Points, in no order, along strands that fork and pass close to each other.
Two points are linked if the straight distance between their rows is under 0.949. Some points are linked to none.
Q_865: .16  .00  -.11  -.50  .05  -.06  -.26  .22  .12  -.38  -.10  -.12  .26  -.05  .05  -.22  -.03  -.34  .11  -.16  -.13  -.10  .21  .04  -.03  .13  .12  .00  -.27  -.15  .30  .05  -.08  -.02  -.06
Q_825: -.39  -.23  -.01  .26  .04  .45  .25  -.38  -.02  .04  .05  .09  -.30  -.16  .31  .01  .12  -.14  .10  .37  -.06  -.07  -.06  -.04  .21  -.15  .01  .04  .14  -.05  -.07  -.31  .06  .20  -.01
Q_541: -.27  .07  -.20  .11  .00  .09  -.01  .06  .17  .22  .35  -.09  -.06  .15  -.35  -.02  .21  .23  .07  .21  -.03  .16  -.06  .15  -.20  -.22  -.03  .06  -.01  .09  -.40  -.26  -.19  -.30  -.03
Q_440: -.32  -.04  .05  .03  .13  .38  .14  .14  -.09  -.18  .29  -.01  .00  -.05  -.06  -.03  .12  -.24  .18  .42  -.27  .20  -.04  -.05  -.18  -.18  .13  .15  .12  .09  -.03  -.30  -.03  -.13  .16
Q_985: -.15  -.24  -.05  -.16  -.45  .13  .19  .21  .09  .11  -.07  .07  .13  -.02  .17  -.28  -.02  .09  .04  .06  -.10  .26  .08  -.11  -.08  -.06  .07  -.15  .45  -.04  -.24  .06  -.16  .00  .21
Q_159: -.22  -.20  .10  .28  .04  .19  .12  -.26  .19  .62  -.09  .08  -.27  -.22  -.14  .15  .01  -.10  .02  .10  .03  -.23  .20  -.01  .24  -.31  -.11  -.16  -.06  -.14  .17  -.12  -.07  -.03  -.05
Q_346: .02  .06  -.16  .36  -.31  -.05  .10  -.35  .03  .10  -.07  .12  -.25  .35  .33  -.14  -.11  .13  -.28  -.08  -.04  -.07  -.26  -.12  .29  .02  -.19  .20  -.02  -.02  -.15  .11  -.05  .33  -.21
Q_305: -.33  -.15  .11  .14  .06  .27  .21  -.11  .20  -.14  .05  .04  -.06  -.10  .22  -.14  .01  -.23  -.06  .23  .04  .12  -.08  .06  .06  -.30  -.01  .02  .06  -.09  -.10  -.30  -.02  -.07  .12
Q_553: -.10  -.13  -.02  .07  .05  -.05  .18  -.15  -.08  -.36  -.24  .29  -.11  .21  .04  .13  -.14  .01  -.26  .00  -.07  -.25  -.19  -.21  .10  -.25  -.11  -.20  -.11  .18  -.51  -.26  -.02  .12  -.10
Q_131: -.29  .14  .09  .13  .00  .00  -.35  -.16  -.03  -.13  .01  .37  .09  .16  .10  -.27  .01  .18  -.19  .23  .07  -.05  .08  .03  .13  -.16  .05  .32  -.15  .19  .01  -.24  -.01  .08  -.05
Q_65: -.06  .08  .21  .25  .11  .01  .06  -.12  .18  .44  -.29  .10  -.27  -.22  .00  .16  .09  .04  .11  .10  .12  -.14  .06  -.09  -.03  .02  -.05  -.24  -.05  -.07  .03  .09  -.12  .07  .00
Q_189: .08  -.17  .07  -.18  -.01  -.03  .02  .23  -.24  -.21  -.31  -.09  .16  -.05  .16  -.04  -.19  -.15  .17  -.20  -.02  -.09  .21  -.14  -.12  .19  .30  .04  .05  -.14  -.23  .21  -.01  -.19  .04
Q_489: .29  -.01  .10  -.13  .26  .09  .02  -.19  -.04  -.11  -.45  .08  .05  .04  -.12  .12  -.28  -.03  .38  -.18  -.01  -.24  .15  -.27  -.01  -.07  -.36  -.18  -.22  -.17  -.11  -.03  -.18  .01  -.17
Q_965: -.17  -.23  -.10  -.09  -.02  .01  .28  .03  -.11  -.28  -.06  .30  .11  .32  -.15  .16  -.23  -.04  -.06  -.16  -.23  -.04  .00  -.07  -.03  -.26  -.12  -.11  -.24  .08  -.47  -.05  -.17  -.03  -.23
Q_472: .13  -.04  -.33  -.19  -.29  .44  -.09  .27  -.16  .07  .34  -.15  .09  .01  -.26  .07  .12  .14  -.02  .08  -.35  .26  .12  .05  -.03  .03  .12  .00  -.05  -.02  .26  .08  .14  -.23  -.12
Q_381: -.03  .06  .10  -.14  .17  -.22  -.26  .06  -.03  -.03  -.49  .10  -.14  .05  -.26  .25  -.25  -.04  -.04  -.24  .13  -.13  .31  -.25  -.07  .13  .12  -.21  -.03  .00  .13  .26  .20  -.15  -.30
Q_439: -.04  .31  .07  .38  -.25  -.18  .33  -.20  -.13  .41  .14  .19  -.37  .12  .21  .23  -.12  .10  -.60  .07  -.24  .19  -.15  .16  .09  -.05  -.18  .06  .11  -.02  -.12  -.10  -.20  .53  .04
Q_909: -.10  -.45  -.06  -.04  -.33  .22  .10  -.05  .12  .19  .16  .04  -.01  -.07  -.04  -.11  .14  .16  .03  .07  -.19  .22  .02  -.06  .16  .00  -.04  -.19  .52  -.18  -.23  -.16  .15  .07  -.01
Q_284: -.24  .05  .23  .17  .14  .07  .06  -.27  -.31  -.05  .49  -.05  -.12  -.05  -.11  .11  .15  -.20  -.06  .38  -.12  .24  -.14  .09  -.07  -.02  .04  .30  .20  .24  -.11  -.39  -.08  .12  .18
Q_718: .12  -.06  -.22  .01  -.19  -.08  -.08  -.01  -.31  .14  .12  .02  -.16  .07  .24  -.31  -.09  .29  -.04  .16  -.29  .13  -.14  .05  .19  -.01  -.14  .38  .10  -.04  .03  .02  .11  .08  -.10
Q_534: -.13  .26  .21  .01  .18  -.16  .05  .32  -.31  -.08  -.24  .36  -.05  .05  .01  .15  -.15  -.01  -.05  -.14  -.18  -.18  .27  -.26  -.08  .03  .19  .13  -.33  .00  -.04  .02  -.02  -.13  -.19
Q_317: -.12  .07  -.11  -.09  .43  .15  -.38  -.20  .04  -.31  -.15  .12  -.07  -.05  -.13  .24  .28  .04  .04  .27  .18  -.20  .15  -.05  .09  -.05  .00  -.31  -.17  .02  .17  -.29  .09  .01  -.09
Q_839: -.27  .08  .18  .26  .32  -.21  .11  .18  -.17  -.13  -.07  -.03  -.08  .00  .29  -.09  -.09  -.22  -.07  .14  -.04  -.05  -.17  -.15  -.14  -.13  .10  .29  -.18  .16  .00  -.13  .05  -.15  .18
Q_423: .05  .06  -.28  -.03  -.25  .45  .15  .11  -.21  -.06  .24  .07  -.09  .21  -.26  .26  -.03  .05  -.11  .17  -.43  .22  -.10  .20  .18  .04  -.08  -.20  .00  .13  .12  -.02  .11  -.02  -.18
Q_258: .04  -.19  -.27  .26  -.32  .09  -.05  -.10  -.17  .23  .09  -.13  -.08  .03  -.04  -.17  -.31  .11  -.11  -.02  -.14  .18  -.17  .22  .25  -.18  -.17  .02  .08  -.06  .05  .13  .16  -.05  -.17
Q_588: -.10  .45  .03  .04  -.16  .00  .14  .28  .12  .38  .20  .15  -.01  -.07  -.30  .40  .36  .16  -.35  .19  -.15  -.01  .20  .22  -.15  -.01  .01  -.16  .24  .13  -.14  -.19  -.18  .29  .03
Q_679: -.11  -.06  -.24  .13  .52  -.17  -.17  -.09  .24  -.12  -.22  -.19  -.02  -.01  .04  -.11  -.01  .15  .15  .06  .35  -.09  -.05  .06  -.20  -.45  -.14  -.07  -.13  -.26  -.20  -.30  -.07  -.21  .05
Q_538: .09  .18  .15  -.16  .23  .08  -.42  -.33  .14  -.28  -.06  .06  .22  -.02  .00  -.20  .00  .14  .15  .00  .52  .04  -.06  .19  -.06  .08  .02  -.03  -.16  -.01  .23  .09  -.05  .11  .02
Q_746: -.09  .01  -.11  -.04  .24  -.18  .05  .26  .27  -.38  .17  -.38  .26  .21  -.12  .10  .08  -.15  .12  -.20  .23  .08  -.11  .03  -.38  -.08  -.05  -.24  -.26  .13  -.17  -.20  -.23  -.21  .14
Q_769: .15  .39  .06  -.12  .14  .51  -.21  .02  -.09  .02  -.20  .11  .10  -.01  -.15  .17  -.27  .26  .04  -.11  .14  .17  .33  -.15  -.23  .01  .13  -.23  -.32  .09  .29  .11  .03  -.02  -.12
Q_734: .05  -.04  .18  -.09  .02  .03  -.13  -.06  .11  .33  .13  -.08  .05  -.31  -.35  -.13  .15  -.14  .18  .02  -.07  -.12  .00  .10  .01  .28  -.08  -.10  .00  -.04  .38  .10  -.05  .05  -.11
Q_128: -.16  .12  .06  .28  -.08  .17  -.28  -.14  .14  .40  .28  -.13  -.02  -.26  -.45  .17  .44  .27  -.09  .28  .18  .12  .00  .21  -.05  .12  -.05  -.07  .23  -.02  .20  -.02  .04  -.15  -.04
Q_836: .26  .15  -.05  -.09  -.25  .13  -.19  -.04  .17  -.08  .07  .08  .02  .05  .11  -.08  .28  .42  -.11  .12  .19  .07  -.04  -.02  .05  .06  .18  .09  .35  .05  .11  .21  .32  -.04  .15
Q_914: -.22  -.31  .00  .06  -.16  .38  .01  -.29  .20  .12  -.06  .08  -.18  -.27  .11  -.05  .14  -.05  .16  .12  -.04  -.13  .04  -.06  .35  .14  .08  -.06  .35  -.30  -.02  -.10  .09  .13  -.08
Q_906: -.40  -.09  -.14  .24  -.04  .37  -.03  -.28  .27  .06  .15  .10  -.14  .13  .05  -.21  .01  -.05  -.12  .29  .13  .15  -.01  .18  .22  -.33  -.14  .10  -.25  -.12  -.02  -.28  -.17  -.16  .03
Q_290: -.06  -.10  -.14  -.27  .36  -.05  -.08  .31  -.08  -.29  -.11  -.21  .29  -.01  -.13  .07  -.22  -.20  .02  -.39  -.04  .14  .32  -.10  -.24  -.11  .28  -.13  -.37  -.34  -.05  .01  -.03  -.37  -.16
Q_864: -.04  .00  .17  -.17  .18  .35  -.09  .15  .03  -.12  .11  .05  .09  -.30  -.14  .06  .14  -.16  .15  .14  -.30  -.02  .16  -.26  -.05  -.03  .15  -.04  .14  -.03  .20  -.16  .12  -.13  .08
Q_719: .29  .12  .20  .19  .06  -.42  .28  -.06  -.33  .27  -.08  -.01  -.25  -.08  -.01  .39  .03  -.04  -.05  -.08  -.27  -.32  -.32  .01  .07  .02  -.26  .08  -.03  .13  -.17  .00  -.02  .23  -.17
Q_297: .07  .01  .09  -.42  .36  -.08  -.29  .29  .15  -.23  .06  -.02  .39  -.48  .00  -.22  .06  -.21  .13  -.03  -.21  -.12  .29  -.16  -.08  .02  .15  .08  .03  -.06  .20  -.01  .11  -.20  .14
Q_591: .58  -.10  -.08  -.46  -.18  -.09  -.17  .11  .01  .07  -.14  -.19  .35  -.21  .07  -.23  .14  .01  .28  .00  .24  -.02  .27  -.14  -.16  .29  .26  -.01  -.03  -.07  .19  .40  .03  -.08  .18
Q_547: .30  -.01  .01  -.16  -.28  -.20  -.30  .06  -.05  -.15  .37  -.05  .23  -.04  -.01  -.34  .18  .17  -.06  .06  .11  .35  .05  .05  -.02  .06  .18  .22  .31  .02  .27  .15  .40  -.08  .30
Q_71: -.15  -.12  -.17  -.08  .25  -.14  -.30  -.13  .20  -.15  -.31  .03  -.18  -.06  -.24  .26  .11  .08  .10  -.01  .20  -.20  .09  -.11  .07  .08  .01  -.38  -.07  -.11  .13  .05  .21  -.09  -.24
Q_463: .24  -.19  .12  -.03  .07  .11  .24  -.31  -.19  .14  -.39  .18  -.09  -.12  -.24  .30  -.32  -.14  .23  -.07  -.17  -.39  .10  -.16  .27  .04  -.31  -.14  -.12  -.04  -.13  .06  -.15  .07  -.33
Q_221: -.01  .14  .07  .41  -.18  -.22  .23  -.29  -.02  .20  .18  .08  -.17  .35  .01  .09  .01  .10  -.44  -.15  -.06  .10  -.31  -.03  .14  .01  -.22  .10  -.08  .13  -.24  -.01  -.27  .40  -.12
Q_278: -.05  .05  .32  .13  .12  .01  -.06  -.38  .22  .34  .11  .06  -.06  -.28  -.20  .05  .25  -.14  .07  .22  .19  -.09  -.06  -.04  -.01  .14  -.06  -.17  -.02  .14  .21  .04  -.09  .21  .14
Q_582: .00  -.25  -.05  -.29  -.31  -.04  -.16  -.11  .22  -.30  .28  -.04  .19  -.02  -.11  -.26  .28  -.21  -.14  .08  -.06  .00  -.11  .06  .19  .14  -.11  -.02  .28  .02  .24  .02  .15  .09  .03
Q_417: .00  -.29  -.14  -.13  -.36  .06  -.15  -.14  .51  -.05  .18  -.18  .17  -.07  .11  -.45  .31  -.16  .02  .16  .17  .04  -.05  .02  .18  .06  -.14  .05  .19  -.25  .05  -.06  -.09  .19  .17
Q_223: -.29  -.06  .16  .36  -.20  .22  -.19  -.09  .37  .51  .22  -.07  -.22  -.11  -.31  .15  .32  .00  -.20  .27  .05  .00  .08  .12  .06  -.22  -.14  -.14  .05  -.07  .18  -.21  -.07  -.08  .04
Q_248: -.01  .00  .03  .28  -.24  -.12  .51  .04  -.36  .37  .16  .08  -.35  .15  .02  .21  -.28  -.02  -.39  .04  -.37  .39  -.19  .29  -.12  -.08  -.10  -.08  .05  .01  -.07  .08  -.15  .20  .02
Q_765: -.04  .06  .22  .13  .03  -.12  -.04  -.16  -.25  -.01  .32  .16  -.01  -.06  .06  .05  .06  .05  -.18  .17  -.15  .24  -.16  -.02  -.01  .00  .07  .20  .20  .26  .11  -.16  .26  .25  .10
Q_573: -.03  .01  .04  .13  .17  -.23  .28  .13  .13  -.19  .04  -.33  .08  .08  .52  -.27  -.02  -.34  -.02  .02  .10  .00  -.28  -.05  -.14  -.18  -.05  .22  -.03  .13  .11  -.04  -.03  -.05  .35
Q_292: .00  .06  .12  -.31  .00  .07  -.18  .18  .22  -.37  -.07  .04  .17  -.31  .34  -.30  .39  -.10  .13  .19  .22  .00  .17  .01  .07  .31  .36  .27  .29  -.14  .22  -.06  .12  -.03  .34
Q_771: -.13  .46  .19  .00  .20  -.08  -.14  .16  -.01  -.27  -.11  .18  .00  .22  .24  .10  .03  .04  -.12  .05  .31  .03  -.03  -.12  -.13  .08  .28  .01  -.31  .26  .25  .03  .00  .05  .14
Q_70: .22  .05  .01  .05  .07  -.25  .14  -.14  -.21  .10  .23  -.08  -.31  -.10  -.07  .26  .17  -.15  .06  .04  -.33  -.36  -.30  .04  .11  .15  -.04  .17  .00  .23  .21  .00  .12  .15  -.25
Q_412: .14  .34  .20  -.20  -.05  -.06  .07  .18  -.46  -.09  -.09  .22  -.02  .02  .04  .30  -.10  -.14  .02  -.10  -.38  -.10  .15  -.08  -.03  .33  .18  .22  -.20  -.01  .18  .16  .01  .06  -.34
Q_593: .08  .13  .07  -.25  .21  .13  -.10  .21  -.10  -.53  -.12  .01  .49  -.22  .23  -.01  -.13  .06  .19  -.32  .22  .13  .29  -.07  -.21  .11  .14  .14  -.08  .05  -.22  -.08  -.05  .16  .27
Q_628: .29  .16  -.08  -.36  .09  .31  -.19  .29  -.09  -.02  -.12  -.29  .35  -.30  .20  -.16  .15  .11  .42  .05  .19  .09  .38  -.11  -.19  .28  .35  .15  -.10  -.18  .15  .17  -.08  -.10  .13
Q_259: .12  -.21  .05  -.16  -.49  -.18  .00  .14  -.04  .27  .19  -.06  .09  -.10  -.29  .04  .10  .05  -.22  -.02  -.18  .19  .11  .01  .02  .19  .03  -.09  .33  .05  .26  .26  .19  .06  .06
Q_916: -.14  -.13  .03  -.21  -.06  .30  .11  .09  -.11  -.21  .13  .25  .37  .07  -.12  -.03  -.18  -.04  .17  -.12  -.29  .17  .09  .01  -.10  -.07  .06  .01  -.12  .03  -.20  -.09  -.22  .05  .00
Q_758: -.13  -.02  -.34  .32  -.14  -.08  .08  -.14  .00  .42  .39  -.06  -.13  .09  -.23  .01  .15  .30  -.18  .18  -.29  .20  -.10  .13  .04  -.34  -.17  .25  .12  .03  -.49  -.37  -.12  .00  -.07
Q_549: .57  .13  .14  -.17  -.20  -.27  .03  .16  -.32  .00  -.24  -.12  .25  .23  .16  -.29  -.29  -.08  .18  -.10  .10  -.03  .07  -.16  -.02  .17  -.09  .34  -.35  -.01  .16  .49  -.28  -.01  .05
Q_234: -.11  .18  -.08  .00  .19  .05  .03  -.15  .00  -.23  -.24  .18  -.17  .19  -.06  .23  .17  .10  -.05  .20  .13  -.23  .04  -.20  .05  -.14  .00  -.21  -.27  .19  -.17  -.30  -.10  .06  -.06
Q_119: -.06  .03  -.07  .03  -.28  -.24  .11  .25  -.14  .26  -.06  .15  -.05  .13  -.32  .23  -.01  .24  -.03  -.21  -.30  .02  .04  .24  -.10  .08  .00  -.12  .16  -.02  -.52  -.02  -.17  .13  -.24
Q_299: -.14  -.13  .02  -.14  .45  -.20  .07  .27  .02  -.43  -.03  -.08  .28  .10  -.12  .19  -.15  -.28  .23  -.28  .12  .04  .08  -.04  -.34  -.08  -.03  -.23  -.50  -.19  -.23  -.12  -.18  -.26  .06
Q_204: .25  -.19  .01  -.08  .35  -.22  -.17  -.35  .34  -.17  -.49  -.04  -.06  -.16  .14  -.17  -.12  .07  .13  -.26  .55  -.21  -.02  .11  .05  .10  -.04  -.16  .12  -.28  .12  .19  .19  -.12  .09
Q_904: .28  -.17  .03  .01  -.13  -.31  .26  .00  .14  -.05  -.14  -.27  -.04  .03  .50  -.23  -.04  -.14  -.06  -.26  .19  -.09  -.31  -.13  -.02  -.03  -.11  -.01  .10  -.06  .12  .32  .06  .04  .27
Q_467: -.18  -.27  -.10  .20  -.01  -.12  .25  -.01  .07  .34  .29  -.01  -.22  .06  -.34  .30  -.01  -.08  -.06  -.09  -.13  -.09  -.14  .21  .04  -.24  -.10  -.30  -.05  .08  -.24  -.10  -.02  -.10  -.10
Q_869: .20  -.04  .27  -.13  .14  .01  .06  -.34  .09  -.10  -.38  .19  .10  -.02  .05  -.21  -.30  -.10  .30  -.22  .31  -.06  .06  -.18  .13  .06  -.29  -.04  -.02  .01  .03  .20  -.15  .19  .15
Q_578: .36  -.03  -.04  -.40  .01  -.15  -.14  -.19  .28  -.10  -.32  .06  .23  -.12  .02  -.33  .16  .13  .29  -.12  .43  -.18  .11  -.02  -.01  .22  .15  -.04  .17  -.26  .13  .27  .10  -.03  .22
Q_942: .03  .36  -.04  -.10  -.20  -.04  -.02  .16  -.03  .25  .10  .13  .04  -.02  -.23  .28  .22  .21  .05  .07  -.21  -.07  .04  .26  -.05  .24  .06  .04  .03  .04  -.23  .00  -.25  .23  -.18
Q_329: .12  .09  .28  -.19  -.18  .00  .11  .19  -.49  -.04  -.18  .12  -.02  -.10  .14  .18  -.16  -.07  .07  -.17  -.16  .13  .15  -.18  -.09  .41  .35  .15  .25  .07  -.03  .31  .05  .08  -.05
Q_136: .20  .03  .26  -.18  .12  .07  -.02  -.10  -.10  -.22  -.09  .22  .34  -.13  .20  -.14  -.22  .01  .17  -.23  .11  .08  -.04  -.12  -.07  .08  .02  .02  .20  .16  -.05  .11  .02  .25  .29
Q_639: .07  .43  .29  -.06  .06  .18  -.12  .08  -.07  -.04  -.08  .19  .10  .04  -.01  .19  .00  .24  .03  -.06  .17  .03  .02  -.05  -.05  .24  .13  -.07  -.15  .29  .22  .23  -.07  .06  -.02
Q_994: .02  -.06  .00  .24  -.28  -.03  .19  .15  -.21  .44  .13  -.12  -.12  .05  -.13  .12  -.33  .01  -.37  -.20  -.19  .31  -.13  .26  .05  -.08  -.03  -.18  .11  .14  .10  .27  .03  -.12  .02
Q_706: .10  -.06  .16  .11  -.30  -.09  .34  -.08  -.15  -.21  -.29  .06  .01  .34  .41  -.07  -.36  -.11  -.12  -.26  .05  .04  -.17  -.12  .21  .22  -.11  .01  .11  -.04  -.30  .40  -.19  .04  -.09
Q_355: -.10  -.17  .14  .05  -.07  -.18  -.30  .02  -.14  -.06  .18  .01  .15  -.19  .05  -.29  -.02  .01  -.11  .01  .05  .19  -.11  .06  .01  -.08  .19  .19  .21  .16  .12  .10  .33  -.04  .21
Q_332: .27  .18  .19  -.09  -.08  -.27  .07  .18  -.07  -.15  -.33  .02  .19  .22  .34  -.18  -.30  -.05  .10  -.27  .33  -.03  .08  -.18  -.01  .22  .03  .18  -.13  .12  .12  .54  -.04  -.09  .24
Q_786: .07  .33  .20  -.15  .08  -.26  -.13  .22  .31  -.17  -.20  .01  .15  .09  .26  -.21  .03  .05  .01  -.05  .55  .00  .04  -.19  -.11  .21  .18  .10  -.10  .08  .35  .31  .03  -.02  .34
Q_22: .28  -.07  .08  .20  -.05  -.25  .41  .14  -.34  .20  .03  -.17  -.02  .11  -.10  .33  -.19  -.03  .09  -.31  -.23  -.05  -.31  .09  -.15  .11  -.33  -.13  .00  -.01  -.31  .18  -.17  .06  -.09
Q_814: -.06  -.17  -.13  .29  -.11  -.21  .12  .02  .03  .50  .08  -.02  -.20  -.03  -.37  .29  .08  .27  -.19  -.15  -.15  -.14  -.08  .20  .01  -.09  -.07  -.23  .29  -.04  -.50  -.03  .00  .16  -.11
Q_7: .08  -.14  .07  .07  -.17  .01  .36  .20  -.27  .01  -.01  -.09  -.03  .21  .19  .05  -.25  -.15  .08  -.22  -.09  .19  -.28  -.15  -.14  -.02  -.08  -.12  .03  .04  -.15  .30  -.11  -.06  .09
Q_262: -.12  .29  .10  .21  .40  -.24  -.08  .44  -.26  -.07  -.06  -.04  .01  .04  .07  -.04  -.19  -.08  -.01  -.01  -.08  .02  .18  -.11  -.23  -.22  .11  .30  -.45  .12  .15  -.04  .10  -.29  .01
Q_658: .04  -.19  .04  .10  .31  -.27  -.03  -.40  .12  -.28  -.36  .02  -.20  -.09  .36  -.08  -.12  -.16  -.12  -.22  .40  -.29  -.12  .09  .20  .01  .09  .06  -.02  -.21  .01  .03  .20  -.02  .07
Q_584: -.04  -.12  -.20  -.46  .15  .09  -.04  .47  .03  -.39  .06  -.29  .40  .03  .10  -.09  -.07  -.39  -.10  -.26  -.06  .09  .24  .11  -.16  -.10  .19  -.01  -.28  -.17  .17  -.10  .04  -.21  .06
Q_170: -.18  -.33  -.07  .31  .15  -.08  .04  -.17  .17  .44  .19  -.18  -.31  -.18  -.25  .07  .00  -.26  .06  .05  -.12  -.26  -.08  .10  .21  -.17  -.26  -.09  -.09  -.07  .17  -.13  .11  .06  -.12
Q_781: -.30  .00  -.12  -.09  .14  .00  -.35  -.05  .13  -.44  -.04  .17  .04  .14  .08  -.43  -.03  -.09  -.06  .13  .18  -.09  .01  .26  .18  -.05  .07  .25  -.16  .00  -.03  -.26  -.07  -.06  -.04
Q_642: -.16  .13  -.23  .13  -.13  .40  .05  -.14  -.04  .07  .12  .10  -.27  .21  -.16  .38  .10  .06  -.12  .21  -.10  -.04  -.06  .12  .22  .06  .11  -.28  -.19  .09  .02  -.02  .07  -.13  -.32
Q_763: .08  .07  -.06  .02  .23  .19  -.22  .22  -.10  .17  -.02  -.28  .08  -.20  -.03  -.16  .13  .16  .55  .07  .04  -.01  .12  -.04  -.40  .03  .13  .04  -.11  -.09  .05  .04  .01  -.21  .04
Q_925: .09  .09  -.08  -.18  -.13  .20  .01  .02  .32  -.26  -.30  -.01  .00  -.15  .50  -.22  .13  .12  .02  .16  .27  .00  -.01  .01  .03  .03  .23  .04  .23  -.13  .14  .03  .19  -.09  .16
Q_354: .01  -.09  -.22  -.10  .48  .00  -.10  .28  .25  -.03  -.04  -.38  .04  -.18  .01  -.11  .11  .11  .40  -.01  .19  -.05  .09  .13  -.41  -.31  -.02  .00  -.12  -.27  -.10  -.20  -.04  -.34  .01
Q_933: -.15  -.01  -.19  .20  .11  -.13  -.12  .06  .20  -.10  .34  -.43  .09  .22  -.18  .03  .15  .02  .05  .13  .21  .04  -.28  .07  -.24  -.10  -.11  -.06  .01  .17  -.24  -.11  -.10  -.15  .15
Q_45: .04  -.18  .04  -.18  -.31  -.12  -.24  .08  .17  .08  .39  -.10  .19  -.06  -.40  -.17  .31  .08  -.17  .12  -.28  .08  .14  -.03  .00  .13  -.20  .07  .34  .12  .24  -.13  .11  .00  .01
Q_730: .22  .09  -.05  .25  -.18  .02  .31  -.19  -.12  -.06  -.37  .01  -.23  .36  .17  .08  -.31  .18  -.21  -.14  -.01  -.13  -.15  -.13  .24  .07  -.18  .03  .07  .06  -.22  .29  .04  -.16  -.25
Q_104: .18  -.30  -.26  -.22  -.43  -.07  .01  .21  -.41  .24  .23  -.07  -.03  -.01  -.28  -.13  -.06  .07  -.01  .14  -.40  .31  .15  .19  .02  .15  -.02  .02  .17  .01  .24  .15  .07  -.01  -.19
Q_947: -.40  .08  -.20  .20  -.14  .33  .02  -.15  .14  .20  -.08  .19  -.29  .21  .00  .04  .05  .14  -.05  .13  .15  -.02  -.01  .05  .24  -.11  -.01  -.15  -.24  -.13  -.07  -.08  -.17  -.13  -.27
Q_991: .06  .49  .07  .18  -.22  -.20  .24  .08  .05  .32  .14  .22  -.18  .10  .14  .34  .21  .26  -.63  .13  -.13  .06  -.04  .16  .03  -.06  .01  -.04  .22  .26  -.21  -.20  -.07  .44  .10
Q_566: .06  .05  -.25  .14  -.23  -.06  -.12  -.10  -.03  .15  .48  -.15  -.09  .15  -.09  -.25  .08  .22  -.13  .28  -.35  .18  -.17  .17  .03  -.07  -.32  .44  .27  .07  -.02  -.29  .00  .15  -.03
Q_696: .02  -.25  -.05  .10  .22  -.06  -.05  -.37  -.02  .07  -.17  .06  -.21  -.13  -.35  .39  -.06  -.08  .14  -.18  .11  -.46  .02  -.08  .20  -.05  -.08  -.35  -.09  .03  .00  .00  .15  .05  -.22
Q_168: .08  .07  .00  .15  .03  -.04  .05  -.37  -.04  .28  .35  -.14  -.41  -.17  .04  .05  .27  -.20  .05  .12  -.07  -.11  -.26  -.01  .27  .34  -.14  .19  .23  -.11  .23  -.06  .21  .22  -.18
Q_429: .19  -.10  -.01  .09  -.13  -.27  .05  -.11  .18  .33  -.12  -.12  -.20  -.01  .15  -.14  -.09  -.02  -.04  -.20  .05  -.27  -.25  -.19  .21  .00  -.10  -.04  .13  -.06  .11  .32  .14  .05  .05
Q_220: -.20  -.05  -.35  .19  .55  -.07  -.14  -.31  .24  .04  -.11  -.24  -.35  .14  -.12  .12  .20  .04  .17  .36  .31  -.16  .02  .01  -.01  -.37  -.25  -.05  -.23  -.17  -.07  -.48  -.16  -.17  .03
Q_465: -.03  -.35  .07  .21  .05  -.17  -.01  -.28  .03  .03  -.05  .01  -.19  -.03  .12  -.09  -.20  -.31  -.13  -.24  .21  -.24  -.20  -.07  .33  .00  -.02  .00  -.04  -.05  .16  .17  .32  .02  -.12
Q_377: -.19  -.09  -.03  -.16  .07  .24  .19  .24  -.05  -.04  -.15  .12  .08  -.01  -.03  .02  -.11  -.10  .40  -.08  -.23  .01  .21  -.04  -.19  .04  .24  -.11  -.15  -.16  -.30  .12  -.21  -.18  -.18
Q_944: -.09  -.02  -.13  -.21  -.01  -.10  -.06  .16  .13  -.57  -.05  -.07  .27  .17  .41  -.23  -.08  .01  -.22  -.13  .12  -.01  -.09  .32  -.09  -.07  .07  .23  .00  .03  -.06  -.33  .06  -.07  .09
Q_929: .12  .21  -.11  -.05  -.03  .47  -.05  .27  -.13  .14  .10  -.10  .24  .03  -.18  .18  -.32  .11  .01  -.18  -.16  .24  .12  -.08  -.16  -.09  .09  -.21  -.18  .03  .18  .18  .05  -.18  .01
Q_894: .06  .24  -.09  -.26  .04  -.07  -.03  .28  .00  -.64  .20  -.04  .47  .10  .26  -.16  -.07  .09  .00  -.19  .08  .21  .04  .02  -.14  .04  .06  .23  -.03  .31  -.02  -.21  .12  .09  .28

Follow the links from the first point to the second, and from the first to the third. Name the last point that the two ways share.
Q_547 / Q_942 / Q_719 | Q_439
Q_472 / Q_730 / Q_942 | Q_439
Q_70 / Q_947 / Q_547 | Q_440
Q_914 / Q_639 / Q_719 | Q_305
Q_7 / Q_547 / Q_423 | Q_440
Q_549 / Q_297 / Q_985 | Q_305

A fork is a point with three links. Follow the links from the first point to the second and name the forks in between, in order.
Q_914 / Q_549 | Q_305, Q_472
Q_965 / Q_781 | Q_71
Q_758 / Q_472 | Q_440, Q_305
Q_929 / Q_814 | Q_472, Q_305, Q_440, Q_439
Q_170 / Q_440 | Q_439
Q_259 / Q_355 | Q_472, Q_305, Q_440
Q_128 / Q_584 | Q_159, Q_439

A fork is a point with three links, a tip a point with one. Leave the first point through the second and follow the links. Name the first fork or tip that comes.
Q_248 / Q_994 | Q_440
Q_534 / Q_412 | Q_71
Q_553 / Q_965 | Q_220
Q_864 / Q_297 | Q_439
Q_696 / Q_463 | Q_131
